A landscape with many valleys, sampled at points; each row gives a point and its height.
From any point a ball rolls to the lowest of the 2 points nearest to it. It stops when none of these is lower. Distance is the straight distance between rows; heights are no part of it.
z578 height 44.3: 25; -5; -5; -1; -14; 20; 27; -35; 8; 21; -3; 9; 28; 22; 17; 14; -30; 14; -13; 24; 30; -7; 26; -41; -12; 42; -5
z783 height 32.4: -7; -38; 3; -1; -3; -17; -25; -37; -22; 29; -11; 46; 17; 17; -27; 27; 7; 21; -12; -32; -9; 5; 7; 6; -6; 31; 20
z782 height 44.6: -6; -29; -31; -12; -7; 15; -12; -8; -6; 5; -2; -19; 9; 25; 14; 14; -32; 40; 2; 17; -31; -31; -19; -11; 11; -14; 14
z325 height 46.5: -5; -19; -31; -14; 26; 0; 27; -3; -3; 7; 3; -25; -6; 6; 17; 1; 0; 6; 4; 15; -28; -34; 6; -14; 16; -35; 12
z959 height 43.4: 26; -6; 4; 21; 14; -6; 8; -12; 10; 59; -12; 25; 26; -24; -19; 9; 34; -36; -3; 11; -34; -4; 10; 4; 9; 4; 15
z845 height 61.0: 14; 46; -4; -45; -9; -33; -78; 46; -27; -36; 2; 2; -28; -27; -7; -18; -17; 5; 15; -34; 6; 15; -5; 8; -6; 29; 5
z577 height 34.4: 16; 24; -13; -3; 23; -15; -51; 17; 5; 22; -20; -3; -7; -40; 3; -2; -25; -10; 33; -18; 8; 9; 20; 0; -4; -18; 7
z749 height 57.4: 13; 39; 34; -2; 19; -35; -40; 29; -28; 20; 2; 5; -19; -23; 31; 1; -8; 1; 20; -21; 51; 34; -7; -31; -20; 22; -10
z617 height 57.3: -12; -30; -16; 27; 0; -43; 16; -25; 11; 38; 20; -2; -2; -7; -9; -17; -11; -7; 12; -7; -20; -23; -5; 3; -21; 13; 21
z298 height 69.3: -25; 33; 6; -11; 15; 22; 24; 3; -29; -53; 9; -2; -54; 2; 8; -19; 25; -40; -35; -19; 25; 2; 28; 24; -9; 9; -7
z141 height 65.1: -18; 1; -19; -31; -3; 9; -27; 13; -27; -22; 10; -8; -52; -38; 6; -11; -27; -13; -7; -1; 1; -27; 13; 20; -18; 21; 12
z530 height 42.5: 21; -31; -5; 1; -33; -7; 10; -42; -2; 13; -27; 16; 15; 38; -15; 11; -39; 36; -33; 14; 32; -2; -9; -34; -3; 64; 6
z137 height 37.8: 25; 20; -15; -19; -39; 14; -43; 13; 27; -43; -17; -4; -47; -24; -1; -8; -25; -30; -6; 19; 20; 6; 16; -15; 8; 21; 7
z798 height 24.3: -18; -39; -3; 7; -3; -24; 5; -27; -3; 1; 16; -10; 7; 38; -22; -6; 17; 20; 13; 24; -47; -17; 10; -5; 4; -4; 17
z133 height 37.2: -8; 31; 27; -3; 35; 15; 39; 29; -15; -10; -1; -10; -35; -28; -4; -30; 59; -42; -21; -13; 0; -26; 36; 45; 13; -16; -5
z155 height 44.4: 18; -7; 2; 12; 9; 7; 83; -16; -13; 4; -11; 22; 44; 18; 22; 18; 40; -41; -25; -30; -6; -9; 9; 10; 0; 3; 20
z489 height 33.5: -17; 11; -6; 20; 43; 6; 56; 21; 12; 0; 5; -7; -16; -10; 5; -14; 37; -40; -25; -19; 9; -21; 20; 14; 6; -3; -19
z981 height 21.5: -15; 2; -20; 21; 50; 7; 48; 21; -11; -21; -1; -15; 14; 6; 24; 3; 2; 6; -38; -3; -3; 1; -23; -2; 26; -26; -2
z919 height 19.5: 54; -23; 11; -10; -4; -42; -17; -34; -32; -18; -36; 57; 13; 17; -8; 18; -8; 10; -16; -14; 34; 36; -6; -9; 12; -1; 43
z322 height 12.4: -28; -12; 36; 9; 10; 19; -21; -20; 36; 11; 9; -18; 16; -1; 3; -9; 49; 9; 26; 8; -24; -29; 32; 41; -1; -32; -14
z523 height 36.3: 28; 9; -27; -13; -6; -19; -48; 21; -1; 14; -33; -9; -37; -41; 13; 13; -47; 1; 15; -5; 29; -4; 7; -17; 3; 2; 19
z127 height 40.6: -29; 45; -13; -32; -15; 37; -17; 47; -11; -36; 34; -19; -28; 6; 3; -6; -13; 6; -14; -7; 3; -28; 23; 2; 9; 14; -28
z449 height 16.2: -24; 12; -18; 11; 13; 23; 19; 25; 12; -33; 17; -33; 9; 36; 17; -3; 37; 8; -2; 18; -38; -4; 25; -11; 29; -36; -11
z466 height 29.1: -23; -5; -4; 8; 5; -17; -53; 30; 11; 1; -2; -22; -22; -21; -13; -7; -15; 6; 8; 4; -19; 10; -44; 2; 11; 4; 6
z181 height 45.7: 47; 31; 23; -12; 1; -26; -16; 18; 18; -2; -1; -9; 32; -3; -20; 3; 52; -9; 46; 12; -24; 51; -8; 19; 11; -40; 7
z440 height 32.2: 29; 10; 5; 39; -29; -34; -17; -24; -6; -9; 11; 9; 20; 26; -12; -14; 10; -14; 22; 9; 6; 61; -3; -12; -26; -15; 13
z957 height 42.8: 38; 4; 1; 7; 11; -15; -1; 16; 30; -2; -2; -6; -13; -36; -18; 6; 20; -26; -3; 47; -21; 26; -29; -2; 24; -15; 9
z926 height 39.5: 27; -3; 7; -20; 17; 15; 0; -11; -3; 19; -20; -2; 38; -33; 0; -16; -21; -11; 23; 18; -14; 0; -5; 4; -2; -16; -2
z980 height 66.6: -35; -8; -27; -29; -21; 11; -10; 39; -23; 16; 5; -14; -45; -26; 5; 9; -32; 15; 7; -4; 2; -24; 3; 7; -27; 24; -9
z606 height 17.0: -25; -17; -10; 4; 17; 25; 42; -7; -34; -6; -2; -14; 28; 31; 14; 2; -11; 22; -30; -11; -4; -12; -37; -5; 1; 3; -7
z967 height 41.1: 19; -40; 6; -2; -38; 21; 20; -52; 0; 17; -14; 38; 19; 9; 18; 23; -11; -10; -13; -15; -8; -19; -6; -11; -5; 3; 20
z800 height 12.3: -47; -26; -5; 11; 10; 10; 39; -25; -12; 3; 17; 7; 25; 45; -14; -8; 6; 26; -17; -24; 6; -29; -4; 4; -20; 24; -16
z996 height 33.4: 1; 6; 3; 11; 3; -29; -36; -7; -21; -2; -10; -2; 13; 31; 2; 5; 8; 19; 25; -25; 9; 27; -53; -26; -20; -19; 6
z630 height 41.2: 0; 3; 21; 19; 19; -8; 7; 18; 23; 36; -4; 15; -20; -47; -18; -8; 39; -52; 2; 17; -29; -15; 12; 31; 14; -15; 8
z975 height 29.4: 9; 4; -2; 23; -20; -1; -30; -26; 21; -17; 13; 7; 29; 12; -16; -10; -9; 15; 13; 23; -10; 34; -11; 5; -6; -6; 1
z582 height 55.4: 13; -6; -11; 30; -3; -43; -34; 46; -27; 48; -22; 3; -31; -37; 26; 17; -28; 20; -13; -25; 22; 19; -35; -11; -15; 22; 11
z815 height 37.1: 1; 8; 7; -13; -30; -9; -27; -6; -16; 45; -4; -6; 18; 16; -10; 4; -41; 32; 20; 6; 16; 21; -11; -32; -33; 49; -5
z705 height 37.5: -3; -32; 25; 3; -26; -9; -17; -30; -13; 2; -31; 23; 10; 38; -47; -21; 31; -12; 23; -4; -23; 12; 22; 5; 2; 9; 20
z267 height 38.8: -26; -1; 9; -15; -14; -6; -20; -6; 14; 24; 10; 8; -14; -20; 30; 21; -39; 19; 1; 9; 36; -7; -33; -14; -26; 34; -18
z354 height 51.9: -4; 30; 17; -8; 10; 36; -9; 30; 18; -28; 32; -19; -27; -13; -12; -13; 37; -6; -10; 0; -6; -18; 43; 31; 19; -13; -30
z556 height 35.2: -15; 18; 0; 7; 2; 30; 27; 45; -42; 3; 5; 2; -35; -13; 36; 27; -11; -16; -45; -23; 10; -5; 8; -27; 19; 7; -3
z38 height 54.6: 8; -29; -15; 25; -14; -24; -26; 16; -4; 54; -30; -1; -27; -38; 9; 9; -29; 3; 0; -16; -4; -9; -41; 0; -5; 5; 15
z961 height 30.0: -23; 37; 7; -34; 17; 34; 2; 62; -10; -63; -8; -25; -12; 4; 15; -21; 18; -21; -5; -15; -15; -15; 7; 15; 32; -29; -12
z719 height 34.9: 5; 10; 8; -36; -10; 29; -5; -3; -7; 18; 6; -21; 26; -2; 0; -1; -43; 23; 17; 21; 10; -4; -2; -25; -15; 24; -26
z910 height 28.4: -16; -63; -14; 22; -23; -19; 22; -33; -20; -10; 0; 8; 4; 45; -2; -12; 5; 2; -13; 5; -31; -43; 27; 2; 12; 12; 39
z57 height 40.9: 32; 22; 6; -20; 3; -18; -16; 16; 11; -17; -7; 8; -53; -44; -23; -3; 13; -35; -11; 30; 6; 30; -8; -10; 19; 0; 20
z262 height 47.7: 20; -20; -14; 14; -11; 13; 51; 8; -5; 25; -27; -6; 15; 15; 35; 18; -20; 5; -62; -22; 22; -34; -21; -38; 13; 37; -7
z595 height 59.0: 21; 55; 23; -23; 10; -28; -66; 37; -1; -18; 22; 0; -14; -24; 2; -10; -3; 7; 21; -18; 31; 30; -1; -7; -12; 8; -21
z237 height 48.7: -5; -36; -18; -5; 27; -1; 52; -28; -9; 11; -26; -5; 27; 16; 12; -6; 6; -6; -3; -14; -13; -48; -4; 5; 2; -4; 27
z229 height 39.2: 30; 1; 20; 23; 12; -38; -18; -2; -18; 50; -18; 12; 17; -2; 24; 21; -28; 33; -10; 0; 27; 38; -7; -35; -14; 54; 3
z866 height 40.3: -25; 34; -19; 15; -6; -32; -65; 20; 17; 2; 7; -12; -27; 4; -26; 7; 3; 16; 30; -24; 23; 18; -6; -11; -12; -3; -7
z901 height 19.6: -38; 6; -6; -2; -2; 41; 20; 5; 8; -3; 18; 1; -17; 1; 34; 22; 6; -8; 6; -25; 13; -27; 9; -7; 1; -42; -17
z452 height 41.5: -1; -30; -32; 4; -54; -19; -14; -15; -7; 44; -40; -5; -4; 15; 9; 16; -47; 61; 14; -6; 27; 0; -31; -8; -32; 13; 17
z880 height 46.0: 12; -20; -3; -6; 6; 17; 22; -5; 21; 32; -24; 1; 4; -13; 28; 26; -37; 10; -28; 11; 33; -24; -5; -40; 5; 38; -11
z429 height 33.2: 30; 11; 5; -1; 16; 13; 41; 5; 12; 34; 3; 8; 9; -41; 6; 9; 6; -35; -8; 10; 16; -11; 28; -21; -2; 26; -19
z183 height 35.3: 2; -29; 13; 17; -20; -33; -35; -29; -20; 21; -13; 24; 9; 10; 14; 26; -16; 30; 6; -25; 7; 26; -53; -14; -20; 3; 24
z406 height 16.6: 6; -47; 11; 3; -17; -45; 24; -48; 17; -29; -10; 32; -1; 26; -20; 1; 36; -12; 22; 21; -9; 18; 25; 39; 1; -7; 37
z285 height 23.6: 19; 29; 12; -18; 15; -8; -12; -1; 36; 6; 18; -14; -4; -21; -30; -13; 0; 3; 28; 13; 18; 13; 15; 1; -15; 9; -34
z102 height 55.8: 0; -29; -11; 39; 6; -50; -14; -2; -2; 50; -25; 8; -2; -12; -8; -9; 4; -8; 18; -17; -18; -8; -24; -3; -6; -2; 30
z994 height 32.5: -3; 4; 2; -40; 10; 30; 2; 21; -1; -9; 5; -20; -11; -27; 7; 6; -28; 7; -7; 26; 11; -12; -19; -25; 11; 17; -15
z593 height 41.9: -22; -12; 1; 27; -7; -4; 57; -9; -42; -20; -19; 26; 42; 51; 2; -12; 9; -9; -25; -52; -2; 11; 19; 5; 2; -2; 23
z30 height 25.8: -8; 11; -5; -17; 38; 34; 18; 37; -5; -32; -4; -25; -8; -12; 7; -11; 15; -25; -23; 16; -11; -11; -15; 2; 32; -26; -10
z907 height 44.7: 40; 4; -4; 24; 24; -41; -9; -11; 9; 19; -3; 12; -2; -24; -3; 14; 1; 0; -12; 12; 0; 40; -34; -27; 11; -6; 18
z618 height 40.8: 20; -7; 29; 13; -22; -35; -6; -41; -11; 23; -23; 27; 13; 29; 12; 15; -27; 28; -7; 6; 44; 33; -13; -40; -15; 54; 17
z457 height 20.5: -31; -3; -6; -10; -10; 10; 9; 2; 17; -14; 26; -38; 4; 46; -13; -12; 31; 14; 20; 24; -45; -20; 16; -13; 9; -12; 0
z53 height 37.0: 5; 21; -23; 14; 19; 8; 66; 24; 15; -31; 7; -25; -27; -7; 12; -10; 22; -40; 1; 13; 20; 3; 30; 14; 3; -16; -19
z838 height 51.3: -37; -19; -21; 29; 8; -2; 47; 18; 1; 4; -20; -24; -20; 6; 22; -15; 2; -22; -11; -28; 1; -41; -18; -10; -2; -14; 0
z224 height 19.9: 3; -2; -9; 7; 24; -18; 13; -23; 33; 28; 10; 1; -4; -9; -13; -1; -15; 14; 8; 7; 27; -2; 7; -19; -26; 31; -19
z911 height 38.5: -6; -20; -15; 14; -14; 7; 57; -32; -28; -35; 12; 30; 31; 44; 24; -3; 2; -7; -28; -20; 9; -11; 35; 18; -11; -6; 14
z863 height 29.2: 8; 21; 4; -49; 20; 14; 4; 32; 18; -45; 7; -19; -19; -22; -13; -12; 8; -20; 1; 29; -3; 1; -27; -4; 18; -3; -13
z453 height 39.0: 2; -23; 14; 23; -12; 29; 11; -30; 19; 21; 2; 24; 12; -20; 12; 20; -9; -21; -20; -2; -2; -4; -31; -15; -9; 10; -10
z519 height 16.1: -25; 3; 7; -4; 14; 32; -7; -5; 44; 1; 2; -6; -17; -9; -4; 16; 20; -8; 24; -4; 2; -24; 15; 14; 2; -34; -18
z723 height 12.2: 6; -22; -7; -1; 18; -29; 3; -56; 36; -8; -10; 22; 17; 14; -8; 13; 28; 4; 30; 16; -5; 18; 13; 22; -12; -21; 14
z797 height 45.8: 26; 39; 38; -9; 11; -14; -34; 13; -15; 33; 28; 1; 3; -39; -18; -14; 9; 3; 28; -5; -17; 19; -13; 12; -6; -16; -8
z292 height 34.6: 5; 29; -9; -24; -16; -4; -67; 14; 35; -57; -9; 6; -24; -27; -2; -11; -20; -30; 29; 3; 5; 1; 12; 26; 9; -8; 8
z614 height 36.9: -18; -13; 29; -1; -17; -1; -15; -41; 8; 25; -2; 24; 8; -4; 5; 24; -22; 14; 8; -9; 9; 15; -33; -14; -22; 7; -9
z921 height 30.2: 9; 16; 15; -2; 47; 27; 44; 6; 22; 23; 17; 5; -5; -31; -9; 5; 34; -20; -15; 3; 13; -13; 15; 16; -1; -1; -34
z246 height 32.6: -11; -31; 17; -40; -3; 9; 12; -44; -11; -33; 7; 47; 4; 32; -41; 4; -2; 19; 1; 7; 16; -4; 30; 9; 6; 9; 9
z389 height 41.6: 35; -1; 35; -15; 20; -8; -12; -38; -13; 11; -9; 24; 51; -19; -4; -6; 5; -1; 26; 9; -14; 29; -7; 31; -14; -21; 10
z16 height 27.2: 28; 10; 27; 1; 18; 15; 34; -17; 27; 14; 14; -6; 20; -17; -34; 0; 33; -11; 9; 20; 5; 19; 12; 20; -9; 2; -34
z412 height 45.2: -34; 4; 6; 32; 9; -13; 56; 0; -15; -15; -18; -3; 24; 63; 13; 4; 39; 0; -15; -39; -18; 18; 8; -15; 15; -30; 14
z70 height 31.1: 10; 23; 0; -16; 18; -16; -50; 20; 5; -20; -7; 0; -21; -51; -7; -31; -5; -35; 21; -1; -15; 2; 15; 39; 7; -11; 11
z384 height 34.8: 39; 37; -13; 29; -15; -30; -34; 10; 1; 5; 17; -10; 5; 3; 5; -8; -15; 11; 18; 15; 24; 48; -5; -32; -18; -5; -2
z215 height 43.6: -7; 19; 7; 6; -11; 28; -46; 25; 20; -5; 11; -7; 3; -40; -1; -22; -44; -6; 3; 12; 11; 1; 5; 6; -4; 22; -30
z158 height 41.8: 14; -16; -2; 21; -7; 5; 69; -33; 2; -3; 23; 11; 18; 10; 26; -1; 12; -28; -12; -8; -1; -10; 6; 1; -14; 0; 7
z775 height 47.8: 1; 30; 41; 8; 17; 3; -50; 14; 10; 27; 5; 18; -27; -52; -25; 7; 31; -7; 7; -12; -6; 9; -9; 23; 5; -16; -6
z534 height 40.2: -12; -12; -40; 7; -20; 18; 21; 14; 3; 32; 4; -25; -29; 16; -13; 17; -12; 20; -14; 1; -2; -17; -4; -43; 2; 12; -5
z527 height 26.6: -11; 9; 11; -15; 15; 2; -2; 27; 9; -24; 11; -21; -11; -43; 10; -41; 14; -37; 20; 29; -32; -22; 11; 39; 14; -26; 2
z475 height 23.1: -35; 20; 17; 4; 3; 39; 36; -5; -13; -9; 8; -4; 27; 24; 31; 4; 12; 1; 8; -36; -3; -3; 10; 9; -6; -41; -23
z201 height 29.6: -38; -41; -5; -28; -4; 15; 17; -42; -12; -46; -8; 9; 14; 54; -14; -8; 5; 17; 2; 13; -3; -18; 8; 11; 15; -5; 15
z116 height 35.0: 13; -27; 26; -44; 27; 17; 26; -43; 1; -10; -13; 23; 28; 21; -37; 12; 27; 6; -5; 11; -1; 13; 0; 7; 8; 6; 1
z49 height 22.1: 6; -20; 9; -10; -14; 33; 26; -18; 14; -39; -22; -13; 41; 38; -17; -17; 21; -16; 14; 23; -13; 8; 18; 29; 5; -21; -7
z658 height 21.6: -22; -2; 6; 14; -7; 9; -6; 2; 9; -8; 33; -18; 19; -14; 11; -35; -11; -6; 20; 26; -41; -18; -1; 21; 4; -24; -3
z126 height 46.7: 1; 11; -23; 23; -20; 31; 20; 5; 33; -13; 28; -17; 4; 9; 9; -3; -10; -9; -9; 33; -1; 8; 16; -11; 4; -15; -23
z991 height 50.2: 12; 0; -25; 4; -22; 40; 39; -4; -9; -21; -7; -14; 21; 47; 35; 21; -15; 16; -23; 1; -5; -10; -8; -23; 21; -45; 13
z289 height 49.6: 12; 32; 36; -18; 21; 22; -29; 19; 20; 6; 1; -11; -31; -38; -37; -13; 49; -3; 19; -3; -9; -23; 30; 42; 17; -12; -13
z214 height 16.5: -23; -18; -27; 14; 13; -4; 26; -31; 10; 9; 22; -4; 14; 21; -12; -5; -26; 28; -15; 8; 17; -18; -5; -10; -20; 34; -18
z720 height 50.6: 13; 7; -25; 19; -26; 2; -15; 0; 23; -7; 0; -12; -29; -22; 35; -2; -60; 17; -29; 38; 31; -8; -12; -15; 3; 7; -3
z19 height 26.3: 0; -56; 6; 20; -16; -24; 16; -40; -11; -12; 16; 48; 13; 15; -13; -9; 9; -15; -35; -6; -19; -11; 0; 9; 3; 21; 34
z369 height 24.8: -31; -3; 11; 4; -3; 17; -35; 0; 2; 24; 31; -13; 3; 7; -29; 8; -3; 38; 0; -2; -32; -3; -10; 5; -8; 3; -26
z737 height 63.2: -6; 14; -17; -51; 7; -7; -57; 44; -19; -26; 4; -17; -35; -36; -17; -16; -33; 4; 5; 2; -13; -15; -7; 18; 3; 32; 5
z10 height 41.3: 13; 0; 8; 17; -23; 26; -23; 12; 17; 16; -2; 5; 8; -41; 9; 3; -33; -23; -13; 24; 1; 16; -10; -15; 8; 6; -12
z474 height 32.3: 9; -21; -13; 5; -29; 15; 11; -45; 19; -29; 3; 13; 28; 33; -23; -8; -17; 4; -3; 34; 14; 19; 1; 0; -4; 17; -2
z820 height 53.2: -12; -34; -11; 24; -13; -15; 14; 9; 3; 16; -15; -17; -29; -26; 14; -8; -18; -20; -16; -2; -17; -40; -38; -5; 11; -11; 17
z459 height 48.8: 9; -2; -28; 48; -18; 15; 14; 0; 15; -9; 18; -14; -14; -5; 24; -2; -22; -3; -42; 22; 8; -19; -16; -8; 17; -12; -8
z830 height 38.3: 5; -1; 4; -10; 14; -4; 8; 15; 7; 13; -14; 10; -45; -47; -21; -12; 11; -61; -5; 10; 7; -9; -11; -2; 10; 16; -1
z270 height 20.6: 25; -34; 10; -12; -17; -40; 11; -42; -1; -25; -19; 60; 0; 11; -32; 6; 3; -12; 10; 4; 26; 31; 19; 18; 8; -3; 34
z639 height 48.1: -20; 19; -17; 11; -17; 21; 47; -5; -28; -26; 2; -4; 21; 67; 15; 14; 4; 22; -10; -17; -2; 24; 12; -24; 16; -32; 10
z401 height 20.8: -31; 17; 8; 0; 35; 5; 34; 31; 9; -26; -20; -38; 0; 20; 26; 9; 60; -7; 3; -5; -9; -3; 20; 14; 34; -51; -11
z92 height 43.9: 37; 44; 36; 3; 20; -22; -33; 5; -16; 7; 4; 7; 42; -13; -14; -23; 27; -9; 37; -1; -8; 42; -28; 20; -9; -32; 2
z315 height 35.1: 17; -27; -16; -6; -32; 7; 56; -45; -9; -43; 5; 24; 22; 38; 6; -4; -11; 3; -19; 35; 20; 7; 20; 18; -4; -2; 14
z562 height 26.0: -24; -37; 11; -3; 14; 19; 39; -26; -16; -35; -30; -2; 39; 49; -4; -19; 43; -3; -9; 0; -8; -8; 15; 25; 13; -10; -1
z434 height 27.4: -24; 13; -12; -8; -28; 8; -45; -18; 6; 15; 35; 6; 8; 29; -11; 16; -17; 47; 25; -3; -23; -3; 7; -4; -18; -8; 0
z304 height 44.2: -13; 29; -40; -4; -33; 37; 0; 25; 8; -22; 30; -21; -9; 2; 24; -6; -33; -2; 4; 11; 2; -25; 23; -8; 7; -19; -13
z281 height 64.8: -14; 18; -1; -38; 29; 0; -66; 52; -12; 13; 8; -15; -29; -37; -34; -2; 5; 22; 11; -11; -18; -19; 7; 23; 11; 14; -6
z356 height 54.8: 9; 33; 21; -36; -9; 21; -38; 31; 12; -58; 21; 1; -35; -30; -23; -24; 19; -20; 0; 1; -18; -5; 25; 40; 14; 17; -18
z311 height 30.1: -6; 1; 19; 22; 24; 23; 66; -2; -1; 0; -13; -20; 39; 37; -18; -21; 62; -18; -9; -6; -9; 4; 27; 32; 6; -13; -14
z142 height 47.9: 32; 14; 0; -20; 8; -18; -16; 28; 50; -14; 12; -19; -2; -11; -20; 17; 46; -8; 31; 35; -30; 23; 24; 25; 24; -23; -11
z929 height 16.7: -11; -19; 16; 23; 7; 7; 22; -21; 10; -3; 24; -6; 22; 7; 12; -20; 25; -7; 9; 14; -33; -15; 29; 34; -1; -24; -14
z861 height 38.1: -18; 17; -21; 7; -17; 40; 27; 32; -10; 15; 14; -22; -28; 9; 22; 30; -15; 2; -33; -1; 18; -15; 7; -58; 2; 23; -22
z138 height 39.6: 29; -3; -11; 18; -26; 7; -46; 0; 5; 23; -25; -3; 19; -11; 12; 9; -51; 22; -2; 6; -3; 12; -10; -19; -1; 0; 8
z753 height 49.3: -7; -4; -24; 25; -7; 4; 64; 9; -4; 10; -25; -12; 4; 21; 39; 9; -14; -5; -30; -47; 20; -25; -33; -32; 3; -6; 5
z26 height 42.9: 2; -44; -19; -6; -50; 17; -1; -37; -22; 21; -8; 16; 8; 24; 10; 21; -38; 31; -15; -1; -10; -18; 0; -9; -6; 5; 24
z620 height 20.9: -25; -4; 12; 8; 4; 7; 13; -3; -10; 40; 42; 3; -14; -21; -7; 14; 0; 5; -23; -5; -24; -23; -5; -3; -14; 19; -21
z888 height 29.8: 5; -61; -1; 12; -17; -40; -16; -34; -27; -1; -9; 53; 8; 16; -20; 9; -20; 14; -26; -21; -7; -5; -23; 16; 6; 34; 48
z947 height 67.2: -30; 18; 9; -19; 18; 19; 21; 8; -15; -25; 23; -4; -49; -24; 4; -26; -4; -31; -5; -6; 23; -27; 9; 16; -14; 7; -18
z762 height 36.6: 20; 43; -8; 20; -14; -25; -43; 8; -18; 7; 16; -7; 20; 37; 33; 16; -13; 40; 16; 0; 47; 39; -7; -50; -26; 9; -10
z424 height 40.4: -19; -34; -23; -14; -14; -7; 11; -9; 2; 34; -16; -2; -13; -8; 14; 18; -35; 44; 2; -4; 12; -20; -49; -3; -29; 23; -4
z554 height 35.9: 12; 9; 18; -12; 7; -6; 9; 9; 13; 38; -9; 11; -30; -50; -5; 4; -10; -33; -2; 5; 27; -1; -2; -39; -7; 33; -8
z64 height 31.5: 9; 17; -10; 5; 2; -23; -58; 31; -5; -5; -7; -7; -4; -2; 7; 9; -3; 21; 13; -13; -3; 28; -61; -25; 14; -19; 12
z536 height 29.9: -10; -18; 10; -10; -12; -8; -47; -39; -17; -4; 5; 32; 13; 35; -20; 17; -4; 38; 24; -14; -8; 13; 11; 10; -12; -11; 18
z450 height 38.4: -6; 37; -36; 9; -11; -24; -69; 26; -3; 9; 8; -15; 12; 30; -1; 10; -14; 52; 27; -25; 23; 16; -5; -18; -24; 1; -13
z91 height 31.3: -27; 51; 0; -2; 26; 17; 24; 48; -33; -19; -3; -4; -29; -6; 10; 6; -7; -12; -28; -43; 9; 32; 14; -15; 24; -11; -7
z545 height 37.4: 0; -19; -1; -18; 20; 6; -8; -5; -21; 41; -8; -6; 30; -21; -14; 1; -24; 14; 7; 6; -16; -9; -20; 2; -14; 18; -2
z725 height 34.7: 32; -8; 29; 29; -16; -35; -13; -23; -14; 15; -5; 22; 19; 22; -30; -17; 42; -20; 29; -6; -19; 46; 16; 0; -7; -12; 18
z120 height 35.4: -18; 33; -18; -41; 5; 31; -11; 49; -17; -73; 11; -26; -26; 17; -9; -32; 14; -14; -19; -15; -20; -27; 29; 24; 26; 18; -11
z355 height 25.9: -11; 14; 5; 9; -8; -19; -45; 12; 34; -22; 20; -12; 7; -11; -11; -23; -11; 0; 28; 22; -24; 5; -23; 14; 8; -11; -9
z192 height 26.9: -13; 48; 20; 1; 35; 16; 46; 20; -17; -9; -2; -2; 11; 1; 26; 14; 4; -3; -6; -48; 8; 25; 5; 4; 4; -38; -22
z739 height 8.4: -4; -2; 23; 16; 17; -22; -27; -30; 46; 10; -9; -2; 7; 12; -15; 4; 52; 7; 37; 4; -10; 7; 28; 35; -11; -30; -8
z182 height 38.0: -3; 8; -36; -17; -25; -4; -59; 32; 9; 19; -17; -19; -5; -22; 14; 18; -58; 38; 15; 5; 9; 1; -7; -12; -8; 14; -1
z14 height 56.2: 13; 16; -4; 7; 4; -31; -49; 64; -48; 22; -9; -16; -20; -14; 52; 14; -16; 22; 1; -21; 45; 35; -26; -23; -27; 9; -7
z250 height 21.8: 10; -52; 18; -6; -12; -23; 60; -34; -8; -23; 10; 42; 13; 15; -10; -12; 41; -33; -13; 5; -16; -13; 11; 29; 9; 10; 34
z203 height 30.3: 17; 1; 20; -12; 29; 20; 53; 1; 18; 1; 0; -24; 21; 14; -27; 4; 68; -4; 11; 28; -15; 3; 17; 44; 9; -16; -22

Call two points neighbours if one is among the 2 nearest of the other. Go from one point of each pair to the other, from neighbour to neighbour, staying as low as possible. Name the highest point that can't be avoided.
z620 and z739 -> z783
z800 and z919 -> z910
z919 and z739 -> z270
z449 and z800 -> z30

For each start below, name the point where the ball stops.
z452 -> z739
z325 -> z739
z753 -> z30
z861 -> z739
